Points, in no order, along strands that fork, close into loops and pass close to each other.
Points whose rows are less than 94.1 apart are linked; no others are. Some points are linked to none.
(569): [ -8  12  48 -24  25   4  39 -58  33 -37 -41 -14   8 -37  44  19  16 -15
  30  -3]
(547): [  6 -55 -12  24   2   6  32 -10  -1  23  48  19 -45   8  11   4  10   5
   1  -7]
(932): [  2   4 -29   5 -14  16   5  10 -11 -11  55  21  -2  26 -32  10   9 -11
 -18   3]
(747): [ 10  45  -1 -26  12 -39 -73  36  74  24 -16 -18  25  31 -55  -3  24  -9
 -16 -29]
(921): [-13  20 -25  -5   1  33  -9  -8  19 -51  44  -6  41  34   2  58  -5   5
 -35  13]
(939): [-24  18 -54  -4 -68 -16 -51  46  10 -16  24  38 -23  24 -42  25 -23  32
 -72  18]
(7): [-41  -2  25 -28 -11  12  35 -52  44 -25 -31  -4  18 -25  11  17   9   5
   6  13]
(396): [ 15   5  -8  27  38  70   9 -12 -36 -18   9 -15 -51  50 106  26  35 -14
  49  -4]
(852): [ 28 -20 -28  18 -33  -5  24   9 -34   9  29  43  -2  13   4 -25  16 -17
  43   6]
(187): [ -7  -6 -32  20 -26 -28  15  14  16  31  37  11  31 -27 -28  15 -35 -28
 -41  -8]
(1035): [-32  37  -5  -3  17  51  30   0 -17 -49  17  23 -12  16  23  19 -10   4
 -12  27]
(1041): [-21 -24  15 -27 -42 -53 -21  -3 -19  58 -74 -27  16 -33 -56 -45 -49  39
 -36  50]
(466): [  4  30   5  -6  41  26  46 -60 -15 -36   7  -4  29  12  27  40  27 -28
   8   7]
(675): [ 23   8   3   0  13  25 -15   5   2 -17  14   7 -21  36  30  11  43  20
  43  14]
(46): [ 48   1  -1 -27  27  28  39 -12  14  11  -5 -25  -1  14  68  19  61 -13
  53 -26]
(973): [ 21 -24 -11 -22 -16 -45  22  -7  22  32   1  18  23 -19 -21 -12  22   2
  21 -22]
(795): [ -2 -41 -13  15 -65 -54 -19  18 -19  67 -39  21 -34 -23  11 -34 -19  43
  43  30]
(1019): [ 31  36  -9 -18  63  71 -35  18 -20 -61 -20 -76  32  36  59  43  42  20
  19  -8]
(1054): [-14 -26  30  -1  30  11  15 -44  10 -38  29  -4  -4  -3 -43  42 -18  -2
 -54   2]
(637): [ -9 -15  28 -10  39  23  48 -34   5  -3  -5   1  -7 -28  -3  -8  21 -14
 -22 -10]
(872): [-22 -77  -4 -17 -39 -34  -2  -1 -14 -12  -3  58  -1 -37 -32 -33 -12  38
 -17   6]
(555): [ -6 -32 -11  -6 -27 -29  -1   6 -28  -6   9  54  19 -22 -66 -33   0  10
 -44  -2]
(1104): [  4 -39   1  27  18  -6  32 -36 -27 -10  -5  45 -17  15  35  13 -10 -10
  43  -8]
(490): [-27  14 -23  -1 -30  39  28  37 -34 -41  33  43 -20  10  11  16 -27  20
 -28  20]
(1120): [ 33   7  68 -31  46   7   4 -51  18 -33 -33 -22 -17 -20  33   9  28  -6
  42 -36]
(1100): [-26 -20 -18   0 -54 -40  -5  -6 -22  56 -56   3  23 -61 -23 -43 -62  34
 -33  32]
(418): [   0    0  -37  -16   66   74    2  -11  -62 -100   16   -9   25   38
   49   10   46   11   13   16]
(60): [ -7  18 -28 -29 -35   7 -33  33   5 -31  53   4   8  28 -63   1   0 -17
 -88  11]
(323): [  4  55 -17 -12  73  81 -24  -1 -31 -64 -12 -72  32  58  13  46  18   9
  -4   7]
(242): [-17  -6  12  -9 -36 -16  -1  19   2   4 -26 -10   8 -32 -54 -53 -26 -19
   1  26]
(80): [ -7  36 -24  53  16  26 -15  37  -6 -15  38 -21  -6  24  34  -2 -29   2
  11   7]
(1142): [  6 -31  55  -8  -8   7  39 -62  -3  25 -56 -10 -29 -23  40   9  21   7
  77  -7]
(1097): [  4 -29  39 -22   0 -53 -44   4   9  58 -67 -13  11 -29 -66 -56 -27  37
  -5  16]
(779): [ 31   9  35 -30   8   7  10   6  28   9 -11 -43  -2 -32  10 -37  22 -34
  38 -28]
(860): [-15 -10  -3  20 -14   0  40  -7 -24 -10  -9  10  -6 -31  30 -37 -23 -14
  16  12]
(379): [ -3  -3 -58   3  24  26  25 -10 -14 -18  30 -10  25  26  78  30  33  -1
  15 -12]
(157): [ -8  25 -12 -14   2   8 -32  21  28  -1  29  12  33  22 -63 -15  10 -32
 -66 -11]
(1161): [ -7 -36  -6  -3  10  48  24 -32 -37 -31  35  37 -22  33  15  28  36  19
   3  29]
(388): [-27  25  41 -30  37  46   2 -21  24 -67 -11 -30   0  -4  31  24  32  -5
 -17  12]
(241): [ 13 -51 -28  24 -23 -37  -6  -8 -42  64  -9  14  -4 -21 -15 -33 -38  11
   3   1]
(527): [-20  23  34  22   5 -16 -48  34  23   0 -25  -6 -37 -30 -35 -33 -34  32
   4  -7]
(458): [-27  -4  19 -11 -36  18  41   0 -11  -4 -18  20  -1 -19 -49 -16 -35 -16
  -6  41]
(1152): [ 10  34   0 -14  15 -20 -25  21  34  -5 -11   2  36   3  18   6  22   2
  32 -17]
(398): [ -5  34   5 -15   1  17  53 -13   0  34 -28  19 -26  24   9   4  13   6
   0  23]
(463): [ -1   9  36  14  22 -51 -33  21  50  51 -31 -45  13 -52 -26 -33 -29   3
  -3 -31]
(400): [ 10  42 -44  21 -25 -37 -65  52  19  21  22   3  -2  28  -4 -14   6  33
  12   3]
(297): [ -24  -18  -27  -26  -69  -44   -5    8    0   31  -21   14   47   -7
 -103   13  -68  -34  -76    8]
(763): [ -4 -44  33 -20 -11  -3  21 -21   5  43 -64  14 -44 -40  48 -28  31  12
  59   5]
(471): [ -36   12  -18   -6  -81  -43  -29   24   -2   44  -49   -2    6    0
 -113   -6  -76  -10  -86   18]
(20): [-19 -66 -33  29 -50  -6   8  -4  -7   9  36   9 -38 -15  20 -10  -9   9
   0   8]
(937): [-23 -34 -15   7 -48 -40  13   2 -36  25 -21  28  15 -54 -57 -16 -92  15
 -46  17]
(77): [-17  38  22  -2  12  21  39 -14 -16 -37  -9  20  -3  -4 -17  -2 -26 -13
  -7  31]
(97): [  3  20  16 -10  11 -51 -53  14  41  53 -31   4   5   3 -68 -23  10  -3
 -41 -33]
(655): [ 35 -18  27  -9  28  17   7   9 -13   5 -16 -13 -29  -8  71  -8  53 -12
  61 -33]
(161): [  2  21 -18  23 -13 -79 -33  17  20  66 -18  20  -5  -3 -66 -13 -26  22
 -45 -20]
(1218): [ -2  24 -34   1 -41   1 -54  41  -1  -4  55  18 -18  45 -55  -7  16  20
 -56  30]
(1034): [ 20   2  13 -32  48  27  18 -41  14 -30  15  -5  -1  11  41  34  62 -22
  25 -23]
(263): [ 17   4   9  25  51  39  28 -46 -14 -23  -8 -13  -6  22 113  46  40 -14
  46 -21]
(59): [ 29  -7 -28  -5  11 -23  11  12   7  31  20  16   1  20   3 -13  54  15
   1 -24]
(948): [ 11  52  -3 -10  36  22 -13  14  25 -14  33 -28  45  19 -32   3  18 -49
 -37 -14]
(156): [ -1  31  39   1  16  19  14   4  44   6   5 -42  -8 -30  -8 -27   1 -43
  -5 -15]
(1102): [ 13 -49  42  -5  10 -51 -10 -15  -8  51 -39 -18  -4 -34 -25 -38 -22  32
  23 -17]
(651): [ 37  38  34  -4   6  15 -14  16  -8   9   7 -17 -44  33  15 -18  42  -1
  63  18]
(580): [ 13  20   8  28  11 -15   4  10   7  42   1 -19 -17   0   2  -5  -6  -6
  26  -2]
(951): [-37  -6  -4  18  18  -1   1 -10  16 -21  50  10   8   8 -21  62 -38 -16
 -78 -10]
(184): [ -2 -19 -56   4 -49 -22   5  25 -18   7  49  35  12   0 -27  35 -48  -1
 -43  -4]
(861): [ 38  13 -29  22   5 -34 -33  38  -5  41  31  16 -19  37  14  -9  26  24
  32 -15]
(350): [-32   5   2   0  -7  -8 -23  25  20 -33  12  27   8  -2 -37   9 -36   5
 -41   6]
(1126): [ 16 -10  10  -4 -18   6  11 -29  -7 -20  21  19   0  19   4  -7  27 -19
  48  27]
(1133): [ 20  19  17  -9  26  -1  42 -28   8  45 -21 -10 -38  -9  23  11  17 -21
  34  -6]
(554): [ 12  21  -2  -3  57  64  -7  -5 -33 -85  -3 -32  20  21  70  22  47  10
  40   1]
(864): [  0  36 -23  33  22   2  15  28 -13  13  12  15 -14  15  12  -3 -20  13
  -9  11]
(15): [ -9  16   6  21  42  61   2 -15 -11 -65  26 -35   1  15  66  12  16 -28
   6  -1]
(500): [-19 -39  30  21 -21  -9  11 -26  -7   7  -3  -8 -38   0 -21  -3 -17   8
  20  18]
(315): [ -6 -62  47   4 -23 -22  30 -54 -12  36 -32   1 -35 -18   2   9  -8  20
  49  21]
(713): [ -1  29 -30 -14  60  56 -14  -9 -21 -73  34 -28  48  52   3  55  13   5
 -33   4]
(363): [-23 -15  14 -20 -43 -12  15 -10  10 -40   6  21  59 -24 -60  17 -61 -23
 -41  19]
(43): [ -8  18 -54  -1 -66 -22 -28  48 -23 -25  47  47   7  23 -59  45 -43 -20
 -71  10]
(894): [  6  66  17 -19  10  40  44 -15  27   8 -17 -16 -27  16  38  17  39  -4
  -2  26]
(725): [ 10  33 -38  -7  -1 -16 -49  39  27 -17  17   9  36  37 -15  -4  26  10
  -5 -23]
(1232): [ -9  11  15  42  45  25  30  -8 -40 -12 -12  39 -45  20  47  14 -14 -13
  39   0]
(830): [-32 -41 -41  17 -31  19  15  14  -7 -27  43  29 -11   9  36  -4 -23   7
 -11  18]
(343): [ -8  15  20  29  28  19  21 -11   4 -20 -23  -2 -29  -3  73   1   1 -13
  38  -1]
(49): [  1 -24  24   0  16 -35   7  -7  25  52 -25 -20  -6 -48 -23 -34  -3   7
 -29 -24]
(457): [ -1   7 -38  14  69  35  19 -37 -26 -52   1  -3  31  17 101  46  34  -2
   8 -25]
(940): [-14 -49 -16  20 -29 -15  38 -28 -35 -17  -5  76  -3   1  -3   5 -19   7
  31  20]
(1030): [  9  -1  54  12  10  16  34 -21   4  28 -47 -21 -44 -24  64  10   6 -24
  56   1]
(507): [ -3 -29   6  -6 -36 -40  19  -5 -22 -10   0  47  41 -35 -66  -4 -63 -11
 -23   3]
(493): [ -7 -41 -19   2 -22  14  47 -39 -50 -39  37  57   6  25   8  34  -1  -3
   3  17]
(475): [ -1  34 -11  33  46  40 -36  41  26 -35  32 -46  17  23  40   8  -1   1
  -2  -7]
(201): [ 23  -2 -14 -18 -27 -49 -28   6  36  36  -5  -1  27   7 -46   1  16   5
  10   9]
(1049): [ 23  63   1   3  27  25 -24  38  -5  13  12  -3 -17  18 -22 -39  22  -3
 -21  -3]
(854): [ 16 -10 -30  28 -42 -35  -9  33 -41  34  14  40 -22  -3 -12 -26 -13  16
  19  12]
(585): [-24 -37  13   0  -7   2  23 -38 -29 -16  34  25 -12  -6 -50  31 -42   1
 -34   1]
(22): [ 10  25  22 -24  -6 -23 -26  11  68  28 -21  -9  23  21 -24  16  32   5
  12 -18]
(1134): [ 38   5  67 -48  33  11 -12  -1  42  -6 -44 -42 -23 -39  36 -21  29  -9
  29 -45]
(910): [ 16  33  -8   1  35  30  19 -31 -28 -70  34  13  48   5   0  23   9 -34
 -15  -5]
(1234): [-13  12 -45   7 -21  24  11  25  17 -26  49 -11  31  27  46  35  22  18
  -9   6]
(624): [-17   4  -8  -5 -25 -66 -56   9  16  59 -45   0  29 -36 -77 -22 -52   5
 -44  -9]
(703): [-10 -23 -18 -12 -70 -82 -66  11  15  57 -20 -31  33 -24 -84 -41 -49  -7
 -69  11]
(523): [ 14 -36 -11  19   1  -3  -5  10  12  23  16  -6 -37 -15  69 -26  48  10
  42 -29]
(1147): [ 52  39 -10 -23  72  73 -20  15 -59  -5 -12 -64 -31  62  98  24  58  21
  39 -31]
(778): [-19 -41  22  28  -3 -26  -2 -20  -4  19  14   3  -5 -17 -45  17 -51  10
 -23  15]
(746): [  7  59   2 -11  19  12 -16  29  53   6   7 -54  31  -4   3 -23  14 -30
 -16 -20]
(107): [ -7 -32  41 -17 -16 -19  -3 -24  31  -7 -34 -17  24 -26   0  -8  -2   7
  18   3]
(428): [ 43  15  -3  11  60  61 -14  40 -43  -6   0 -32 -46  36  88  -1  40  -1
  42 -26]
(423): [ 11  17  -9  12   8  -3 -53  35  17  17   2  -1 -46  27  36  -3  61  37
  43 -15]
(140): [  8  27  26  24  52  38 -10  14  14 -26  15 -47 -21  10  60   0  14  -8
  30 -20]
(67): [ -6   3  -2   7 -54 -43  -7  19  -5  70 -50  18  -5 -42 -19 -43 -27  29
  -1  25]
(456): [-42 -13 -25 -21 -55 -22   1  11  13 -20  12   6  55 -19 -64  28 -59 -50
 -82 -11]
(834): [  6 -47  16   4 -16 -21  15  10   5  47 -16   2 -44 -23  27 -40  28  17
  39 -17]
(1148): [ 31 -38   8  17 -17 -44   7 -17 -20  48  -3 -14  12 -29 -40 -30 -39  -8
  35 -18]
(869): [-15 -36  54 -22 -39  -5 -11  -8  13  10 -47 -24  -3 -46 -40 -55  -6  14
  25  15]
(970): [ -8   6 -19  18   7  -6  17   2  23   1  29  -1  47 -19  -7   5 -26 -25
   3 -18]

A piece is all that can be reached along the links. How many separate loops has the piece of each point below (a circle has one, a figure eight two, a Y none), and how many tips (points with one link)?
(547) => loops 0, tips 2
(585) => loops 1, tips 6
(97) => loops 1, tips 6

How many points has the smallest loop of links through each point below? Write none if it is on no loop.
(864) => 8
(861) => 8
(1102) => none
(779) => none
